Points on a hilly landscape, in no order, each with its height.
From any point a climber takes the steepest step (rise divided by distance) to one of its 2 nearest points. It stops when none of these is higher. Distance is the straight distance between rows; heights are no part of it.
todak: -13; 13; -7; 46; -18; -10; 8; -12; 25; 28; 8; 7; -41; -31; 20; 17; -20; 24; 10; -15; 4; 19; 13; 17; -10; 28; 10; -18; -26; 20; 6; -6; 0; 15; 41; -33; -12; -21; -6; 0; 27; 25; 7  (h 808)
zoli: 10; -15; -9; 11; 15; -37; 23; -12; 4; 28; 23; -13; 13; 14; 11; 7; -5; 13; -8; 19; 27; 20; 12; 23; -7; 5; 16; 14; -10; -6; 9; 1; 5; -8; 40; -27; -11; 3; -6; -1; -9; 2; 11  (h 246)
Poma: 20; 1; 14; 5; 23; 15; -12; -5; 5; -9; -1; 17; 9; 3; -12; 8; -6; -3; -11; 25; -5; 14; -25; 9; 4; -9; -8; -2; -2; -1; -7; -22; -14; 0; -36; -5; -4; -5; 12; -13; -12; -3; 22  (h 321)
geg: -9; -28; 7; 8; -4; -26; -10; -23; 9; 0; 9; -16; 3; -4; 3; -13; 5; 1; 2; -9; 36; -5; 22; 23; 11; -2; 1; 13; 20; -8; 16; 2; 1; -9; 40; -4; 17; 12; 3; -6; 20; 8; -7  (h 520)
vem: 3; 21; 2; 27; 1; 10; 14; 0; -14; 4; 7; 7; -5; 0; -1; 13; -1; 2; 17; 18; 11; 3; -17; 12; 4; 18; -16; -11; -10; -16; 3; 11; 18; 4; -8; -4; -29; -19; -14; 3; -25; -3; 35  (h 565)
zes: -30; 22; -6; -2; -19; 32; 15; 28; -33; -12; -7; 16; -3; 16; -11; 5; -1; -2; 24; 3; -9; -7; -14; -27; 13; 5; -18; -11; 6; -11; -9; 20; -6; 6; -19; 26; 1; 0; -7; 5; -7; -13; 18  (h 653)
paz: 19; 24; -22; -11; -1; -7; 3; 0; -7; -8; -24; -1; -6; -9; 21; -10; -7; -5; 6; -13; -19; -15; -2; -8; -6; 20; 11; -15; -17; 26; 9; 7; 9; 7; 20; -2; 3; -15; 2; 9; -14; 40; -23  (h 644)
sedu: 42; 21; -23; -32; 0; 1; 22; 12; -1; 15; -2; -6; 7; 9; 5; 0; -6; -5; 0; 3; -48; 6; -7; -17; -26; 9; 18; 2; -35; 22; -8; 11; 8; -5; 12; -11; 4; -4; -5; 43; -11; 5; -5  (h 635)
gipig: 11; -20; 20; -16; 35; 8; 7; -7; -2; 42; 5; -12; 28; 16; -18; -2; 11; 24; 10; -2; -17; -8; -7; 1; -23; -2; -5; 21; 2; 10; -5; -15; 8; 3; 4; 7; -3; 15; -7; -7; 1; -12; -21  (h 114)
bidam: -33; 1; 19; -8; -2; 19; -1; -2; 11; 11; 0; -3; -6; -18; 15; 6; 3; 8; -2; -33; -18; 1; -4; -2; -6; -7; -22; 7; -6; 13; -16; 2; -8; 16; -9; 2; -8; 11; -3; 5; 19; -12; -10  (h 655)
zok: 7; -1; 9; -8; 33; 25; -2; -5; -5; 7; -17; 8; 12; 2; -5; 1; 1; 12; 9; -5; -18; -3; -24; 2; -5; 2; -16; 4; -1; 9; -6; -25; -7; 9; -14; 10; -4; 5; -1; -11; -14; 13; -5  (h 447)
mezuz: 15; 19; -16; 5; -22; -4; -9; 12; -3; -34; 8; 2; -9; -2; -1; 12; -3; -18; -23; 24; -2; 17; -8; -10; -6; -15; 6; -13; -17; 10; -5; 2; -7; -22; -32; -15; 3; 2; 8; 10; 11; -17; 17  (h 685)
Balu: -9; 10; 13; 30; -11; 10; 0; 13; 3; -14; 20; 13; -14; 0; 1; 14; 0; -12; -28; 26; 17; 14; -7; -1; 1; -10; 5; -4; 2; -21; -12; 8; 14; -2; -46; -8; -20; -23; 8; 4; 0; -25; 29  (h 570)
zumi: -24; -37; 27; -8; 10; 5; -10; -6; 19; -8; 15; -6; -1; 1; -17; 2; 0; -10; -23; -13; 8; 1; 14; -2; 21; -29; 8; 12; 4; -36; -18; 4; -2; 19; -29; 18; 5; -7; 7; -7; 6; -33; -22  (h 287)
siz: -5; -17; 16; -21; 24; 5; 11; -5; 16; 33; 22; -7; 17; 2; -20; -1; 12; 10; -12; -4; -33; 14; 0; -9; -24; -5; 1; 22; -10; 15; -7; 0; 2; -3; -1; -8; 1; 26; -9; 18; 13; -29; -11  (h 47)
Tomu: -23; -28; 18; 26; -25; -13; -10; -14; 16; -3; 8; -12; -17; -14; -6; -12; 6; 5; 1; -13; 36; -1; 29; 26; 13; 6; 10; -2; 27; -20; 14; 4; 9; -5; 28; -9; 10; -4; 14; 4; 32; 7; 6  (h 583)
nidev: -41; -16; 25; 14; -23; 8; -24; 10; 27; -9; 1; -4; -19; -22; -6; -2; -2; -9; -11; -11; 23; -14; 9; 13; 26; -28; 2; -6; 18; -21; -14; 1; -5; 17; -24; 15; 6; -15; 14; -15; 20; -14; -15  (h 692)
Fikav: -20; -20; 2; 7; -26; -5; -12; 6; 8; -30; 8; 2; -8; 4; -16; -9; 4; -21; -18; 5; 26; -10; 17; -17; 22; -23; 11; -10; 18; -34; -6; 13; 3; -5; -24; 16; 16; -5; 14; -3; 13; -25; -3  (h 517)
nedo: 28; 15; -6; -21; 11; 9; 26; 0; 2; 34; 1; -2; 13; 7; -6; 2; 1; 10; 7; 2; -49; 5; -13; -6; -29; 7; 7; 6; -28; 25; -4; -6; 11; 2; 1; -3; -1; -3; -6; 32; -10; 2; -9  (h 589)
sut: -15; 17; -16; -26; -17; 23; 6; 22; -21; -15; -21; 7; -11; 0; 6; 1; -2; -4; 20; -21; -34; -6; -8; -30; 0; -3; -15; -4; -4; 23; -9; 4; -18; 1; -5; 22; 16; 7; -3; 12; 8; 7; -13  (h 772)
Kila: -17; -33; 22; -10; 12; -13; -12; -24; 15; 7; 16; -16; 15; -1; 1; 0; 0; 3; -25; -16; 21; 7; 13; 12; 8; -16; 2; 26; 2; -5; -3; -2; -3; 3; 12; -3; 10; 14; 0; -8; 16; -15; -16  (h 161)
Rog: -26; -14; 7; 35; -19; -10; -6; -6; 10; -4; 14; -1; -21; -7; 0; -7; 11; 0; 0; -4; 38; 0; 26; 15; 7; 14; 3; -7; 17; -28; 15; 16; 19; -8; 17; -9; -6; -10; 3; 8; 10; -3; 18  (h 630)
Kuned: 13; -11; 13; 35; -13; -19; -11; -11; 20; -22; 2; 0; -9; -14; -11; -4; -2; -12; -11; 27; 22; 2; 8; 31; 18; -6; 4; -16; 36; -13; 23; -25; -8; -7; 3; -7; 6; -1; 24; -24; 15; 22; 16  (h 316)
vano: 20; -5; -10; -8; 4; -19; 22; -1; -15; 32; 12; -23; 22; 19; 4; -5; 3; 19; 7; 1; 4; -4; 9; 3; -22; 5; -1; 10; -11; 0; 7; 19; 21; -13; 23; -5; -18; 6; -20; 4; -9; -6; -4  (h 291)
dega: -3; 1; -15; -13; -7; 6; -1; 6; -18; -16; -7; 8; 8; 15; -8; -8; 0; -5; 12; -6; 2; -10; -4; -20; 9; 2; -14; 0; 3; -8; 0; 11; -4; -11; -5; 16; 10; 11; -9; -2; -3; -6; 0  (h 588)
dat: 23; 7; -1; -23; 24; 25; 9; 3; -5; 31; -10; 7; 16; 9; -19; -1; 9; 11; 18; 2; -61; -1; -14; -17; -28; 5; 6; 13; -10; 29; -3; -23; 5; 1; -2; 7; 7; -3; 1; 15; -15; 7; -17  (h 540)
Kepuz: -26; -23; 7; -25; 12; 16; -8; 6; -5; -7; 0; -11; 10; 8; -24; 9; 12; -1; 7; -24; -9; -7; -2; -20; 10; -20; -12; 14; 3; -17; -12; 11; -7; 6; -6; 23; 10; 16; -5; 3; 12; -23; -17  (h 352)
ses: 23; 2; 15; 2; 41; 13; -2; -17; 4; 9; -8; 14; 10; 0; -4; 0; -3; 6; 1; 19; -14; 11; -30; 22; -1; 2; -6; 2; -5; 5; -2; -27; -7; 8; -15; -9; -13; -4; 2; -15; -20; 14; 16  (h 387)
Lerot: 31; 19; -33; -18; -2; -26; -4; -2; 0; -6; -16; -6; 2; 2; 11; -15; -4; -9; 1; 1; -9; -10; 4; -2; -5; 21; 25; -16; -15; 14; 15; 16; 13; -3; 31; -9; 1; -13; 2; 12; -27; 33; -13  (h 593)
bim: -20; -4; 3; -4; -10; 2; 13; -1; -10; 11; 7; -12; 5; 1; 10; 1; 5; 13; 5; -24; 1; -6; 10; -3; -10; -1; -18; 8; -4; -2; -2; 22; 15; -4; 5; 5; -15; 11; -12; 10; 10; -19; -6  (h 319)
vubed: 35; 24; -16; -24; 13; 10; -7; 6; -9; -17; -20; 19; 4; 3; 0; 4; -9; -10; 2; 16; -31; 6; -21; -10; 3; 11; 15; -6; -8; 15; 0; -9; -6; -7; -15; -3; 7; -8; -1; 1; -31; 22; 9  (h 362)
lop: 16; 14; -17; 12; -15; -2; 0; 12; -14; -33; 10; 15; 3; 12; -9; 12; 1; -14; -12; 31; 10; 11; -8; -17; 7; -4; 0; -14; -4; -13; -2; 12; 3; -20; -30; -5; 0; -2; 3; 7; -6; -21; 29  (h 586)
kug: -4; -4; 0; -6; 0; -15; 14; -10; -3; 27; 10; -18; 9; 1; 13; -2; -4; 20; -1; -19; 6; 1; 11; 6; -20; 7; -10; 13; -16; 10; -1; 11; 13; -4; 25; -9; -14; 11; -17; 8; 4; 2; -9  (h 306)
noti: 30; 1; -25; -7; 13; -41; 2; -16; 16; 9; -3; -7; 1; -2; 23; -8; -7; -1; -10; 18; 6; 15; 4; 27; -2; 12; 32; 1; -1; 11; 18; -12; -5; 5; 48; -24; -3; -4; 9; -4; -17; 33; -6  (h 152)
Mab: 26; 8; -28; -11; -3; -19; -11; -5; -3; -21; -17; 4; -3; 4; 7; -22; 0; -10; 3; 2; 4; -8; 8; 3; 0; 13; 11; -10; 8; 11; 18; 2; -2; -10; 18; -3; 9; 6; -3; -2; -14; 27; -3  (h 521)
Fofim: -22; 9; -15; 0; -27; 12; 3; 20; -22; -26; -3; 16; -3; 16; -12; -6; 0; -12; 12; 0; 13; -12; -4; -31; 16; 0; -11; -9; 8; -15; -4; 25; -2; -11; -12; 18; 7; 7; -8; 5; 2; -18; 14  (h 624)
lele: 10; 6; 5; -25; 29; 29; 6; 1; -6; 10; -28; 9; 11; -1; -4; 0; 2; 11; 14; -15; -47; -5; -22; -12; -18; 4; -5; 8; -6; 27; -12; -29; -6; 11; -11; 15; 3; -1; 4; -1; -13; 21; -22  (h 491)
pek: 3; -11; 0; 0; 15; -20; -8; -22; 0; 0; -9; -12; 10; 0; 12; -14; 4; 4; 9; -12; 19; -12; 7; 21; 5; 3; -5; 7; 21; 5; 20; -11; 1; -1; 31; 5; 8; 13; -2; -18; -1; 18; -15  (h 449)
Kog: 18; -4; -25; -20; 5; -12; -13; -3; -12; -20; -13; 8; 12; 19; -4; -17; 4; -9; 7; -1; 8; -13; 4; -15; 8; 5; 3; 1; 15; -4; 11; 3; -7; -16; 13; 10; 16; 15; -11; -13; -12; 4; -2  (h 531)
nizo: -16; 10; 19; 26; -2; 21; 9; 6; -6; 4; 16; 16; -9; 1; 0; 12; 1; -3; -6; 15; 16; 8; -10; -1; 5; 5; -9; -4; -1; -26; -8; 16; 17; 7; -28; -6; -26; -21; -4; 7; -11; -18; 32  (h 530)
bef: -28; 5; 19; 34; -20; 17; -15; 15; 8; -7; 0; 9; -19; -15; -1; -2; 1; -9; -3; 5; 31; -15; -4; 6; 21; -5; -12; -18; 19; -18; -2; -1; -4; 10; -23; 8; -6; -14; 8; -15; 3; -2; 15  (h 694)
mobuf: 26; 5; -14; -21; 14; 15; 7; 8; -17; 3; -5; 14; 16; 20; -21; 0; 5; -1; 8; 16; -28; 2; -11; -16; -10; 6; 1; 7; -6; -1; -1; 1; -1; -16; -12; 5; 6; 4; -7; 13; -20; -5; 9  (h 448)
ripeb: 39; 16; -20; -16; 19; -22; -11; -12; 12; -7; -14; 4; 2; -7; 19; -8; -9; -8; -14; 12; -10; 9; -11; 17; 4; 7; 26; -9; -13; 21; 11; -16; -6; 4; 20; -17; -5; -12; 11; -4; -27; 37; -2  (h 232)
vakud: -5; -16; -8; 29; 2; -34; 10; -24; 18; 21; 21; -7; -3; -2; 18; 9; -16; 20; -14; 14; 24; 31; 11; 27; 0; 2; 19; 16; -14; -3; 11; -13; -6; -2; 43; -38; -7; 6; 7; -6; 8; 16; 7  (h 205)
boro: -5; -15; 16; 37; -7; -19; -10; -20; 22; -7; 15; -6; -10; -12; 5; 3; -6; -1; -21; 18; 26; 14; 16; 30; 11; -5; 5; 1; 14; -14; 14; -21; -2; -5; 7; -19; -5; -4; 23; -16; 18; 11; 14  (h 221)
Vuk: -15; -5; -3; 33; -9; -16; 4; -15; 3; 13; 10; -7; -13; -6; 9; 1; -2; 10; 4; 0; 26; 6; 15; 24; 0; 19; -5; -2; 1; -13; 16; 5; 16; -6; 30; -14; -17; -8; -6; -4; 1; 11; 13  (h 684)
pogum: 4; -13; 8; 23; -27; -14; -18; -2; 10; -26; -2; 4; -12; -11; -15; -16; 3; -8; -4; 8; 30; -8; 16; 19; 16; -4; 4; -20; 30; -13; 21; -4; -7; -14; 5; -3; 16; -1; 19; -10; 22; 10; 13  (h 402)
rebud: -38; 19; 4; -25; -14; 37; 20; 32; -20; -4; -14; 1; -21; -7; 5; 21; 5; 3; 26; -24; -39; -1; -7; -29; 2; -11; -24; -1; -2; 20; -10; 7; -29; 17; -6; 29; 8; 11; -3; 18; 18; -9; -9  (h 810)
volo: -18; -14; 25; 21; -2; -1; -12; -14; 18; -2; 8; -4; 0; -7; 5; -2; -1; 0; -19; -2; 24; 4; 6; 15; 14; -10; -7; 8; 11; -14; -1; -11; -4; 4; -11; -3; -3; -4; 10; -17; 9; -1; 4  (h 223)
lin: -17; -6; -5; -31; 7; 21; 5; 18; -18; 0; -8; -4; 13; 14; -27; 11; 9; 7; 23; -22; -32; -7; -3; -33; -2; -10; -15; 12; 3; -5; -11; 7; -10; 2; -3; 33; 9; 20; -5; 10; 11; -18; -13  (h 371)
faz: -7; 2; -8; -7; 6; 2; -1; -2; -16; -7; -20; -4; 6; 5; 5; -8; 5; 9; 23; -21; 4; -21; -3; -6; 2; 3; -19; 0; 8; 6; 2; 0; 5; -3; 6; 19; -1; 9; -9; -11; -8; 12; -13  (h 604)
nin: -6; -24; 9; 20; -29; -20; -13; -8; 14; -31; 10; -3; -7; -3; -17; -11; 4; -16; -23; 11; 32; -8; 21; 4; 20; -15; 12; -9; 26; -30; 8; 6; 2; -12; -7; 6; 20; -6; 21; -6; 20; -12; 2  (h 469)
Kodek: 9; 26; -15; -6; -18; 7; 24; 13; -32; 1; -27; -17; 1; 4; 21; -4; 3; 15; 33; -27; -28; -23; 6; -17; -11; 13; -1; -14; -8; 20; -2; 15; 22; 5; 6; 22; -11; -14; -4; 10; -12; 21; -25  (h 663)
kise: 44; 27; -10; -27; 24; -9; -13; -2; 7; -10; -15; 12; 6; 0; 4; 4; -2; -9; -6; 13; -34; 0; -26; 3; 6; 14; 30; -13; -13; 13; 2; -9; -5; 4; 1; -10; -4; -14; 4; 0; -47; 37; 5  (h 307)
bukip: -2; 27; -13; 0; -12; 4; 16; 9; -18; -4; -33; -3; -15; -15; 27; -6; 1; 5; 30; -26; -15; -27; 0; -11; -2; 24; -2; -21; -4; 29; 1; 6; 12; 12; 7; 12; -1; -16; -3; 4; -11; 35; -26  (h 681)
tedim: 26; -10; -4; -16; 28; -25; -3; -14; -1; 5; -1; -6; 19; 9; 15; -12; 0; 1; -6; 9; 13; -1; 7; 17; -2; 1; 9; 15; 8; 4; 18; -14; -7; -1; 30; -6; 3; 11; -7; -15; -14; 12; -8  (h 376)
rofo: -9; 15; 2; 7; -2; 0; 12; -12; 6; 21; -12; -5; -16; -22; 37; 3; -6; 17; 15; -32; -10; -7; 1; 5; -18; 16; -14; -7; -20; 32; -6; -6; 9; 21; 14; -4; -13; -7; -7; 1; 19; 25; -20  (h 693)
duruf: 30; 11; -22; -7; 2; 3; 7; 5; -14; -13; 7; 14; 9; 17; -14; 9; 3; -7; -1; 31; -13; 15; -15; -9; -3; 8; 4; -3; -16; -2; -5; 11; 5; -20; -18; -9; 0; 0; -6; 20; -18; -17; 29  (h 507)
Zos: 4; -9; 16; 12; 17; 4; -5; -12; 4; 0; 12; 7; 11; 4; -3; 3; -1; -3; -20; 12; 13; 12; -8; 14; 3; -10; -8; 4; -1; -12; -4; -11; -2; 0; -20; -9; -7; 1; 6; -9; -4; -9; 14  (h 266)
kepi: 29; 20; -29; -24; -11; 4; 4; 9; -6; -14; -4; 1; -5; -1; 11; -1; -8; -14; -7; 6; -29; 14; -5; -18; -15; 2; 2; -5; -26; 25; -7; 9; -6; -15; -3; -14; 12; 1; -5; 34; -2; 3; -2  (h 708)
nete: -19; 20; 4; -4; -15; 31; 0; 17; -10; -3; -16; 8; -20; -15; 15; 4; -4; -2; 19; -16; -8; -7; -13; -11; 1; -2; -24; -11; -6; 25; -11; -3; -19; 13; -15; 8; 4; 0; 1; -1; 12; 4; -6  (h 729)
Petip: -6; 14; -4; 20; -7; -10; 9; -18; 16; 24; -2; -1; -29; -28; 32; -2; -18; 14; 2; -22; -5; 6; 4; 8; -13; 19; 1; -12; -30; 33; 0; -8; 3; 20; 25; -23; -8; -12; -5; 3; 28; 32; -8  (h 734)
buve: -23; 12; 14; 10; -12; 21; 0; 2; 0; 7; -1; 3; -16; -17; 17; 9; -2; 1; 2; -16; 0; -2; -7; 2; -4; 2; -22; -5; -7; 14; -9; 4; -2; 13; -12; -5; -13; -1; -4; 5; 14; -6; 7  (h 689)
nudot: -6; 21; 1; 25; -7; 13; 6; 12; -19; -8; -8; 14; -9; 0; 2; 0; -1; -2; 24; 12; 17; -11; -19; 4; 14; 14; -16; -20; 13; -12; 8; 4; 7; 6; -14; 9; -18; -13; -15; -13; -23; 10; 26  (h 597)
Zagib: -28; -10; 33; 36; -27; 5; -22; 13; 24; -11; 3; 0; -21; -21; -10; -6; 2; -6; -9; 5; 35; -18; 11; 18; 21; -13; 2; -18; 33; -28; 0; -12; -4; 11; -18; 13; 5; -22; 19; -22; 14; -1; 6  (h 753)
tev: 1; 33; -10; 16; -23; 15; -3; 19; -19; -24; -9; 15; -13; -1; -3; 5; -10; -16; 15; 21; 11; -2; -21; -6; 13; 11; -7; -21; 0; 2; 3; 10; -2; -6; -22; 2; -3; -8; -5; -1; -14; 3; 27  (h 638)
Kor: 10; 11; -3; -9; 10; 8; 14; 3; -22; 6; -26; -10; 14; 4; 17; -5; 3; 20; 25; -23; -22; -19; -3; -8; -17; 7; -7; -1; -2; 18; -4; 0; 17; 5; 6; 18; -13; -3; -8; -4; -16; 21; -23  (h 639)
roso: 23; 16; -21; -4; -12; -8; -3; -1; 4; -14; 4; 2; -7; -9; 11; 2; -10; -10; -16; 15; -7; 22; -7; -1; -11; -3; 3; -6; -28; 20; -6; 0; -6; -15; -8; -26; 2; 3; 3; 18; 11; -4; 7  (h 822)
ton: 24; 13; -14; -20; 22; 16; 2; 7; -19; -5; -23; 19; 15; 17; -12; 0; -1; 1; 15; 7; -34; -6; -22; -14; -3; 16; 7; -3; 4; 3; 2; -5; 1; -3; -13; 14; 5; -5; -7; -6; -34; 19; 5  (h 407)
kimet: -16; 6; -8; 36; -12; -17; 11; -16; 14; 32; 17; -4; -18; -13; 15; 15; -12; 25; 7; -11; 14; 18; 16; 17; -11; 25; 3; 0; -21; 2; 7; 5; 10; 0; 40; -29; -24; -11; -11; 2; 9; 16; 10  (h 741)
Bas: 27; -4; -11; -7; 19; -31; 30; -2; -5; 43; 13; -19; 19; 22; 4; 3; -7; 21; 5; 19; 8; 9; -2; 19; -21; 9; 18; 8; -15; -4; 6; 9; 18; -7; 30; -22; -20; -4; -13; 2; -20; 0; 6  (h 272)
fimi: -39; 24; 17; 30; -33; 35; -7; 37; -2; -2; 9; 13; -26; -14; 5; 5; 3; -12; 0; 7; 23; -7; -1; -5; 12; -8; -3; -14; 14; -14; -14; 10; -1; 23; -34; 10; -13; -18; 3; -5; 1; -21; 21  (h 654)
defu: 10; -29; 7; -24; 28; 4; -13; 0; -4; 4; 8; 0; 24; 21; -30; 4; 13; -5; -8; 1; -4; -2; 1; -19; 2; -8; 0; 21; 7; -18; -3; -2; -12; -3; -8; 11; 17; 18; -3; -6; 2; -26; -7  (h 357)
Vefup: 18; -14; 3; -22; 38; 11; -1; 3; -3; 36; 3; 0; 24; 20; -35; 0; 17; 10; 10; 11; -31; -4; -6; -18; -24; 1; 2; 25; 4; 9; -1; -18; -5; -6; 0; 9; 10; 14; -7; 0; -5; -17; -15  (h 94)
gariz: 27; -3; -26; 6; 7; -37; 10; -10; -7; -2; 11; -4; 10; 18; 5; -9; 5; -9; -1; 28; 26; 3; 10; 12; 5; 9; 11; -4; 9; -13; 25; 8; 8; -14; 31; -13; -4; 2; -9; -1; -21; 6; 15  (h 52)
rugo: -9; 30; -12; 0; -24; 28; 8; 27; -29; -15; -19; 15; -11; 3; 2; 6; -10; -8; 28; 5; -7; -5; -19; -17; 11; 13; -14; -16; 0; 11; -6; 7; -6; 4; -20; 17; 6; -7; -5; 3; -12; 5; 16  (h 682)
mesit: 27; -24; 4; -7; 23; -28; -11; -18; 3; -7; 9; -8; 22; 12; 8; -6; 5; -13; -16; 17; 25; 1; 12; 10; 14; -13; 5; 18; 21; -13; 15; -15; -15; -5; 15; -6; 18; 17; 3; -23; -4; -3; 0  (h 278)
leb: -24; 21; 10; 23; -29; 22; 1; 33; -8; -22; 14; 14; -20; -1; -7; 13; -3; -18; -17; 20; 14; 6; -6; -13; 6; -13; 1; -15; 6; -18; -14; 14; 2; 6; -45; 4; -9; -12; 9; 7; 3; -29; 20  (h 621)
Vuv: -41; -14; 27; 20; -36; -3; -20; 12; 37; -6; 10; -8; -30; -31; -3; -1; -8; -7; -23; -16; 14; -5; 28; 20; 5; -23; 17; -2; 18; -10; -13; 3; 2; 9; -23; 3; 5; -13; 14; -3; 31; -17; -9  (h 649)
Visin: -22; -6; 8; 3; -15; 7; -10; 12; 8; -22; 11; 1; -5; -3; -8; 4; -2; -14; -25; 2; 3; 8; 5; -11; 9; -21; -2; -2; 1; -17; -14; 10; -5; -3; -36; 5; 2; 5; 13; 2; 14; -28; -4  (h 563)
fudi: -32; -16; 17; 3; -25; -8; -14; 8; 29; -21; 10; -11; -15; -17; -7; 2; -6; -13; -36; -11; 1; 5; 23; 3; 3; -30; 10; 2; 7; -9; -15; 6; -2; -2; -32; 4; 8; 2; 17; 0; 29; -28; -17  (h 608)
dutu: 22; -16; 5; -31; 31; 1; -5; -5; 10; 20; 7; -3; 21; 8; -17; 0; 8; 0; -12; 8; -23; 12; -5; -10; -23; -10; 7; 23; -8; 13; -9; -19; -16; -6; -2; -11; 16; 21; -3; 8; 5; -17; -9  (h 68)
lagol: 23; -6; -24; 12; 2; -39; 3; -16; 6; -3; 7; -6; 0; 1; 9; -9; -1; -6; 0; 28; 21; 17; 12; 30; 5; 9; 19; -7; 10; -6; 28; -7; -3; -7; 43; -24; 3; 2; 5; -6; -9; 22; 7  (h 92)
Dufon: -35; 2; 14; 6; -4; 12; 1; -6; 7; 15; -10; -3; -11; -24; 29; 8; 7; 18; 23; -42; -5; -15; -1; 5; -7; -1; -26; 1; -3; 27; -15; -8; 1; 25; 5; 8; -10; 2; -3; -5; 26; 10; -19  (h 660)
zumok: 8; -13; -12; -36; 17; 10; -2; 8; -18; 1; -3; 1; 20; 21; -30; 1; 9; -2; 11; -7; -24; -6; 2; -35; -9; -5; -2; 20; 3; -11; -4; 3; -9; -12; 0; 21; 17; 21; -11; 3; 2; -19; -10  (h 398)
Zozar: -7; -34; 20; -14; 22; 9; -10; -7; 10; -8; 13; -1; 13; 7; -29; 7; 7; -9; -24; 0; 1; 7; 5; -11; 12; -22; 2; 12; 0; -26; -10; -6; -11; 8; -27; 13; 11; 8; 11; -5; 6; -31; -10  (h 315)
sumal: 10; -30; 3; -21; 13; -18; -19; -14; 6; -8; 7; -12; 19; 9; -4; -6; 6; -8; -16; -6; 21; -2; 16; -1; 13; -16; 5; 21; 10; -7; 3; -5; -13; -9; 14; 3; 26; 18; 3; -14; 13; -18; -16  (h 202)
kubeb: -28; -18; 12; -5; 1; 6; -5; -3; 3; 2; 7; -5; 9; 1; -6; -1; 9; 0; -1; -24; 11; -9; 6; -2; 8; -13; -14; 13; 5; -19; -9; 16; 10; 6; -3; 12; -2; 8; -4; -2; 7; -25; -12  (h 334)
dezo: -2; -25; 23; -16; 30; -9; 3; -17; 7; 32; 11; -19; 24; 7; 1; 2; 2; 17; -9; -10; 6; 1; 5; 7; -15; -9; 0; 26; -4; 5; -6; -6; 3; 0; 19; -5; 1; 19; -8; -8; 9; -10; -17  (h 135)

Two climbers start at each pair of points below. Name the first point that both come to, or write none.
nizo / volo | none
zok / dutu | none
boro / lagol | none

Where does a climber stop that starts at each point below?
zoli | zumok
noti | roso
Zos | roso
